Points on a hilly landscape, in no order, each with its height.
A ball rolls from a point to whichever of its 3 nearest points has the largest drop for the distance, and stops where none of them is lower. Distance is the straight distance between rows; heights are no part of it.
k_675 (h 69.0): -10 -42 -21 7 -21 23 -47 48 -15 24 2 -21 -17 -6 -13 46 7 -3 -39 5 -19 -2
k_711 (h 24.6): -14 -4 13 -7 12 -20 12 10 3 -17 10 3 2 -9 7 -24 -3 15 16 -29 26 2
k_928 (h 14.1): -18 -25 -26 -6 1 31 -19 4 8 -2 38 13 -24 -52 25 7 -13 -10 14 29 8 13
k_338 (h 66.0): 20 -33 -3 4 6 16 -49 31 -18 26 17 -4 2 -9 -17 12 -6 -12 -39 0 -12 -24
k_15 (h 36.2): 0 17 19 8 -11 5 30 -9 3 18 -26 -20 51 36 -39 19 22 -15 -20 60 -16 -4
k_395 (h 25.0): -12 -11 -41 1 1 27 1 -6 0 -1 24 8 -45 -52 31 10 1 -12 15 37 8 32
k_821 (h 19.0): -12 -21 6 -12 16 5 -4 16 8 -5 34 16 -1 -45 14 -19 -16 -9 13 -3 15 7
k_610 (h 36.1): -22 -37 -29 2 -23 16 -52 32 -9 16 15 -12 -29 -21 -3 39 1 -4 -16 22 -7 -3
k_780 (h 73.2): 0 18 -5 -7 -28 -18 7 -43 6 -20 -28 4 -2 34 -11 8 -8 9 27 -10 -16 -19
k_956 (h 20.2): -4 9 7 -3 5 -33 13 -12 1 -19 -15 -7 -1 14 11 -19 -6 23 24 -34 17 -3
k_43 (h 37.2): -5 9 16 -8 12 -31 5 -3 3 -9 4 1 9 -7 -18 -26 -7 14 15 -22 23 -21
k_58 (h 19.4): -15 2 4 -1 7 -24 16 3 4 -18 -7 1 -6 4 16 -31 -2 21 19 -36 29 5
k_426 (h 63.1): 6 13 -5 -8 -29 -11 4 -46 2 -37 -26 18 -8 41 12 9 -17 8 27 -18 -29 -15
k_297 (h 65.9): 0 11 -24 -1 8 43 28 -13 19 5 33 25 -38 -43 37 -9 8 -6 16 27 1 53
k_814 (h 31.6): 0 12 -15 1 -1 -16 18 -19 -7 -35 -34 4 -15 25 38 -13 6 14 30 -36 -2 0
k_841 (h 47.9): -1 -3 14 -12 19 -19 -10 10 0 -4 16 1 15 -23 -13 -22 -17 5 0 -17 24 -18
k_976 (h 10.8): 36 32 26 -6 13 3 1 5 -20 36 -11 -15 38 4 -36 18 19 -14 -31 34 -7 -15
k_235 (h 18.6): -18 -33 -24 0 -5 16 -36 13 0 1 28 1 -22 -41 13 16 -7 -14 3 27 5 2
k_498 (h 14.5): -22 -24 -6 -8 14 20 -9 5 15 -11 38 11 -9 -49 23 -5 -16 -12 11 10 17 20
k_585 (h 71.0): -4 6 -32 2 11 39 23 -18 16 10 30 25 -44 -44 37 -4 7 -8 9 37 4 46
k_980 (h 43.6): -17 -33 -29 3 -27 18 -46 38 -11 17 8 -16 -27 -18 -9 46 5 -5 -15 23 -13 0
k_67 (h 31.4): 9 31 20 -2 -8 -20 9 -11 -7 23 -17 -9 30 22 -48 6 10 12 -4 19 -9 -21
k_246 (h 45.3): 1 -38 -14 1 -10 20 -52 34 -10 24 21 -12 -15 -13 -11 24 -7 -12 -29 3 -11
 -17
k_810 (h 9.1): 50 10 20 1 19 15 -19 17 -26 43 -3 -11 22 9 -24 20 3 -17 -52 20 -14 -19
k_326 (h 64.0): 7 -31 -14 5 -7 22 -47 38 -19 26 7 -13 -11 -2 -11 33 -1 -9 -47 5 -12 -10
k_564 (h 30.2): -5 18 16 7 -17 -4 17 -21 -1 18 -28 -15 38 37 -42 15 12 -2 -7 40 -16 -13
k_704 (h 66.2): 7 20 -32 1 5 47 39 -20 14 14 27 24 -58 -37 35 -13 10 -5 3 26 -7 58
k_788 (h 11.5): 13 31 28 1 0 1 17 -3 -8 32 -22 -19 47 25 -44 17 19 -8 -24 46 -15 -10
k_547 (h 23.2): 13 20 24 -7 8 -25 -10 5 -11 14 2 -13 25 -11 -43 -9 -1 1 -12 -1 7 -30
k_95 (h 24.9): -10 -26 5 -5 16 1 -18 13 6 -8 34 9 1 -37 2 -15 -15 -14 -2 -4 19 -7
k_18 (h 28.7): -11 -11 11 -10 17 -15 7 11 7 -15 13 1 5 -20 3 -26 -11 7 20 -28 28 2
k_613 (h 38.0): -5 -10 12 -9 13 -13 -8 15 8 -1 19 0 4 -24 -5 -23 -12 -2 4 -16 23 -6
k_286 (h 38.5): 11 11 -16 3 -1 -14 21 -32 -7 -49 -32 8 -22 31 51 -3 10 9 24 -30 -12 6
k_104 (h 52.3): 10 16 -10 -10 -15 -9 7 -48 -1 -48 -27 19 -14 29 30 9 0 1 33 -21 -26 -9
k_967 (h 34.5): -6 18 19 8 -16 -2 23 -17 6 22 -28 -18 46 40 -41 22 20 -10 -19 58 -16 -13
k_356 (h 58.6): 24 -19 9 2 10 3 -39 16 -14 24 19 -5 10 -21 -22 9 -10 -12 -31 5 -5 -32
k_476 (h 27.6): -8 15 5 -3 -3 -32 10 -14 -2 -16 -18 -3 -1 21 1 -13 -9 23 26 -27 17 -12
k_548 (h 68.4): -1 14 -4 -5 -31 -13 8 -47 6 -28 -29 6 -7 40 0 4 -10 12 31 -14 -20 -16
k_437 (h 22.0): -11 -33 -10 -3 7 10 -31 14 8 1 33 5 -12 -42 12 7 -17 -10 1 11 11 -9
k_38 (h 23.5): -23 -12 10 -4 19 1 19 13 22 -19 24 9 -8 -17 30 -35 -2 5 16 -24 21 36
k_465 (h 27.8): -14 -9 -6 -7 10 25 12 2 19 -8 37 19 -10 -46 33 -14 -7 -11 21 12 11 42
k_619 (h 15.9): -11 -6 -7 15 16 -10 26 -2 1 -29 -12 4 -9 21 54 -25 13 16 21 -41 8 35
k_429 (h 27.5): -17 -22 -42 -1 -14 23 -23 6 -1 2 17 -2 -30 -50 20 31 1 -8 14 37 3 15
k_690 (h 8.5): 43 9 23 0 22 5 -21 14 -22 35 3 -11 21 0 -30 18 3 -16 -43 10 -11 -25
k_299 (h 26.9): -16 -3 -1 -2 15 31 29 4 28 -8 33 28 -14 -27 38 -28 -2 -4 18 1 11 60
k_434 (h 4.9): 16 23 27 -13 8 -11 -5 1 -15 30 -9 -14 30 1 -45 6 12 -6 -23 19 -5 -23
k_119 (h 58.9): 1 -35 -13 4 -23 21 -38 52 -9 34 -9 -21 -19 14 -13 56 5 0 -44 2 -28 13
k_883 (h 11.6): 22 21 22 -4 14 -14 -13 9 -11 24 0 -7 24 -6 -45 0 8 -4 -26 7 -6 -33
k_154 (h 8.6): -19 -6 7 6 19 -6 32 14 13 -28 1 9 -6 3 42 -33 7 13 17 -33 20 36
k_515 (h 71.9): -2 7 -36 7 6 41 26 -20 19 10 25 22 -50 -48 34 2 5 -3 8 31 2 46
k_507 (h 48.1): 2 7 19 -8 7 -24 -3 7 -2 4 6 -7 17 -8 -25 -15 -5 3 10 -17 18 -25
k_382 (h 56.8): 3 16 -23 1 7 46 35 -13 28 7 36 31 -40 -35 31 -15 8 -8 9 18 -9 61
k_449 (h 18.8): 36 -22 -3 13 5 29 -36 34 -25 41 1 -17 -4 12 -11 30 -7 -11 -61 0 -18 -18
k_392 (h 32.5): -16 -11 13 -8 13 -10 3 16 12 -11 23 6 7 -24 4 -29 -11 -3 12 -19 23 -1
k_12 (h 43.4): 17 17 -21 6 9 -4 11 -42 -8 -52 -26 19 -21 27 59 -4 18 2 28 -34 -25 8
k_496 (h 20.5): -4 12 -1 -2 -4 -29 16 -17 7 -27 -19 0 -6 22 14 -15 -9 19 30 -32 9 -4
k_30 (h 74.8): -5 14 -2 3 -33 -11 9 -46 12 -19 -32 4 3 46 -18 11 -16 6 22 0 -23 -21
k_587 (h 63.7): -6 26 9 4 -23 -25 16 -30 7 5 -22 -4 21 29 -40 4 -4 12 13 10 -3 -26
k_310 (h 37.4): -8 8 -8 0 6 40 36 -1 26 3 31 29 -25 -25 40 -25 13 -10 13 8 3 68
k_394 (h 57.7): 0 28 9 -5 -16 -29 11 -27 0 -2 -18 -8 12 25 -31 4 -3 15 14 2 2 -16
k_899 (h 13.1): -22 2 5 6 15 20 37 14 22 -17 21 17 -9 -5 43 -40 14 3 11 -16 4 65
k_20 (h 36.7): -15 10 21 18 -15 12 35 -15 5 10 -27 -18 52 45 -35 23 15 -12 -16 64 -16
 -9
k_413 (h 47.6): 2 21 17 -10 -4 -28 8 -8 -2 6 -16 -13 16 8 -36 -8 0 9 5 -1 10 -25
k_193 (h 41.8): 14 -6 8 -3 15 -6 -28 17 -13 20 18 -3 8 -18 -28 -5 -7 -5 -25 -1 5 -30
k_641 (h 65.6): -3 18 -5 -6 -20 -26 14 -28 3 -14 -25 -7 7 34 -19 0 -8 18 22 -12 1 -22
k_371 (h 52.5): 1 21 -7 -5 -15 -22 16 -32 -2 -29 -32 2 -4 28 11 -2 -5 18 33 -23 -8 -10
k_631 (h 10.4): 44 18 26 0 23 6 -9 13 -27 40 -4 -15 32 1 -32 14 11 -17 -35 24 -14 -18
k_412 (h 19.8): -20 6 6 2 9 33 33 10 34 -11 32 25 -16 -17 42 -30 13 0 18 -6 0 71
k_472 (h 30.1): 19 -33 -5 17 -2 28 -37 43 -18 40 -2 -18 -6 9 -16 34 1 -11 -56 -4 -23 -17
k_50 (h 11.0): -5 -40 -21 3 -14 15 -54 29 -8 13 15 -7 -18 -21 -8 30 -7 -6 -21 10 -6 -10
k_409 (h 49.1): 14 17 -11 -9 -12 -13 1 -43 -7 -57 -26 25 -16 36 48 9 5 -4 32 -31 -31 4
k_122 (h 10.9): -6 10 -9 0 -1 -30 19 -6 0 -27 -20 -6 -6 18 27 -23 -4 20 29 -34 17 -2
k_965 (h 18.2): 25 7 20 -3 16 -7 -17 9 -15 24 6 -5 20 -7 -37 -2 6 -6 -25 -1 4 -29
k_674 (h 39.7): 3 26 20 -2 -5 -25 9 -9 -4 16 -12 -15 27 11 -47 -3 1 8 -1 14 1 -24
k_623 (h 9.4): 35 16 23 -4 18 -1 -15 16 -25 31 -6 -15 27 -1 -35 9 1 -13 -37 13 -8 -25
k_859 (h 13.5): -12 1 0 7 12 -20 29 11 7 -29 -9 2 -6 7 32 -30 1 18 20 -39 28 23
k_931 (h 34.0): 13 5 22 -8 14 -20 -21 11 -11 19 15 -6 14 -17 -36 -8 -6 -8 -15 -5 11 -32
k_304 (h 61.7): -2 17 -8 -4 -23 -15 11 -45 3 -31 -25 6 -8 39 14 6 -15 9 30 -22 -14 -12
k_939 (h 38.7): -15 2 11 14 -31 9 30 -33 14 7 -30 -5 35 50 -35 17 6 -15 -13 47 -21 -23
k_279 (h 47.1): 9 -42 -9 13 -17 29 -45 40 -12 36 -3 -19 -11 6 -15 44 3 -5 -56 1 -21 1
k_455 (h 36.3): -9 7 10 10 -31 -1 22 -36 9 8 -35 -3 26 48 -38 11 1 -2 -2 37 -19 -20
k_59 (h 42.0): 4 15 -11 -1 -15 -18 11 -39 -4 -37 -37 9 -13 36 31 0 1 9 31 -31 -10 -3
k_45 (h 10.1): 36 6 21 -2 16 5 -24 18 -21 34 7 0 18 -6 -28 10 3 -10 -49 4 -7 -33
k_698 (h 58.3): -11 -33 -24 1 -28 17 -48 43 -7 27 -3 -20 -21 -4 -17 55 7 -2 -31 7 -19 16
k_968 (h 18.4): -8 3 -5 6 9 -25 17 0 6 -31 -15 3 -5 17 32 -27 3 20 27 -40 16 15
k_760 (h 20.9): 8 27 23 0 -7 -8 13 -8 -6 27 -25 -16 38 21 -48 6 15 0 -10 33 -11 -14
k_571 (h 40.0): -1 -27 -1 -4 10 9 -37 20 -10 9 31 0 -1 -28 -8 0 -15 -14 -22 5 14 -19
k_836 (h 22.1): -17 -11 10 -7 19 -1 16 17 18 -17 23 12 3 -22 25 -30 -11 0 16 -22 22 27
k_311 (h 39.6): -12 11 9 7 -32 -2 16 -43 10 1 -25 -1 21 46 -38 15 -7 3 4 27 -19 -24
k_378 (h 70.5): -8 13 1 1 -33 -15 18 -42 10 -8 -34 0 10 39 -26 4 -9 13 18 8 -11 -22
k_943 (h 8.8): -18 -21 -21 -3 6 19 -8 0 11 -5 37 12 -20 -52 31 -3 -14 -12 16 25 15 25
k_738 (h 18.3): -16 -5 7 -2 16 -13 19 12 14 -20 2 3 -1 -6 26 -33 -10 14 19 -31 31 21
k_582 (h 53.0): 6 -5 16 -11 12 -15 -14 13 -8 6 21 -2 11 -21 -22 -14 -10 -2 0 -9 16 -26
k_359 (h 16.5): -9 2 -10 22 13 -5 36 3 2 -39 -15 8 -12 27 55 -29 19 14 19 -53 9 36
k_798 (h 22.7): -18 -13 4 -6 16 14 4 12 18 -11 31 18 -9 -32 31 -22 -9 -6 16 -5 17 30
k_817 (h 24.7): -7 12 -11 10 2 -25 23 -11 -5 -41 -23 6 -11 23 49 -21 5 16 25 -46 10 12
k_384 (h 38.4): 0 14 13 -10 2 -34 12 -7 3 -2 -4 -5 19 0 -20 -12 -6 15 16 -17 17 -16
k_775 (h 13.2): 29 33 28 -2 12 9 2 9 -15 30 -18 -18 47 17 -38 17 16 -11 -31 42 -20 -11
k_380 (h 11.9): -18 -6 -4 15 13 -5 32 13 11 -31 -6 9 -6 16 45 -36 13 13 18 -43 14 38
k_521 (h 23.1): -16 -35 -35 -3 -18 13 -44 17 -4 7 11 -12 -24 -37 6 34 2 -9 3 33 3 5
k_488 (h 29.1): -10 10 8 -2 7 -33 9 -1 2 -12 -5 -4 4 2 -6 -17 -3 19 18 -26 27 -12
k_871 (h 46.6): 2 -33 -8 4 -5 15 -51 28 -5 16 22 -2 -10 -19 -9 16 -8 -13 -29 9 -3 -23
k_416 (h 22.9): -1 8 -18 18 9 -11 23 -12 -8 -45 -23 8 -19 31 60 -20 19 11 15 -42 3 19
k_247 (h 13.9): 37 -10 9 6 19 20 -31 28 -27 42 2 -11 8 0 -20 20 -2 -18 -51 2 -11 -28

Call two points neighbours if one is among the 3 nearest of the other. Go from one point of each pair to the other, from neighbour to neighbour, staying as low as possible. Name the highest point that can't be avoided.
k_154, k_899 -> k_38
k_50, k_899 -> k_610
k_788, k_690 -> k_775
k_154, k_943 -> k_798
k_154, k_122 -> k_968
k_690, k_434 -> k_623

For each start below, name the point where the ball stops.
k_119 -> k_690
k_585 -> k_899
k_515 -> k_899
k_587 -> k_788
k_675 -> k_690
k_582 -> k_434
k_939 -> k_788
k_704 -> k_899
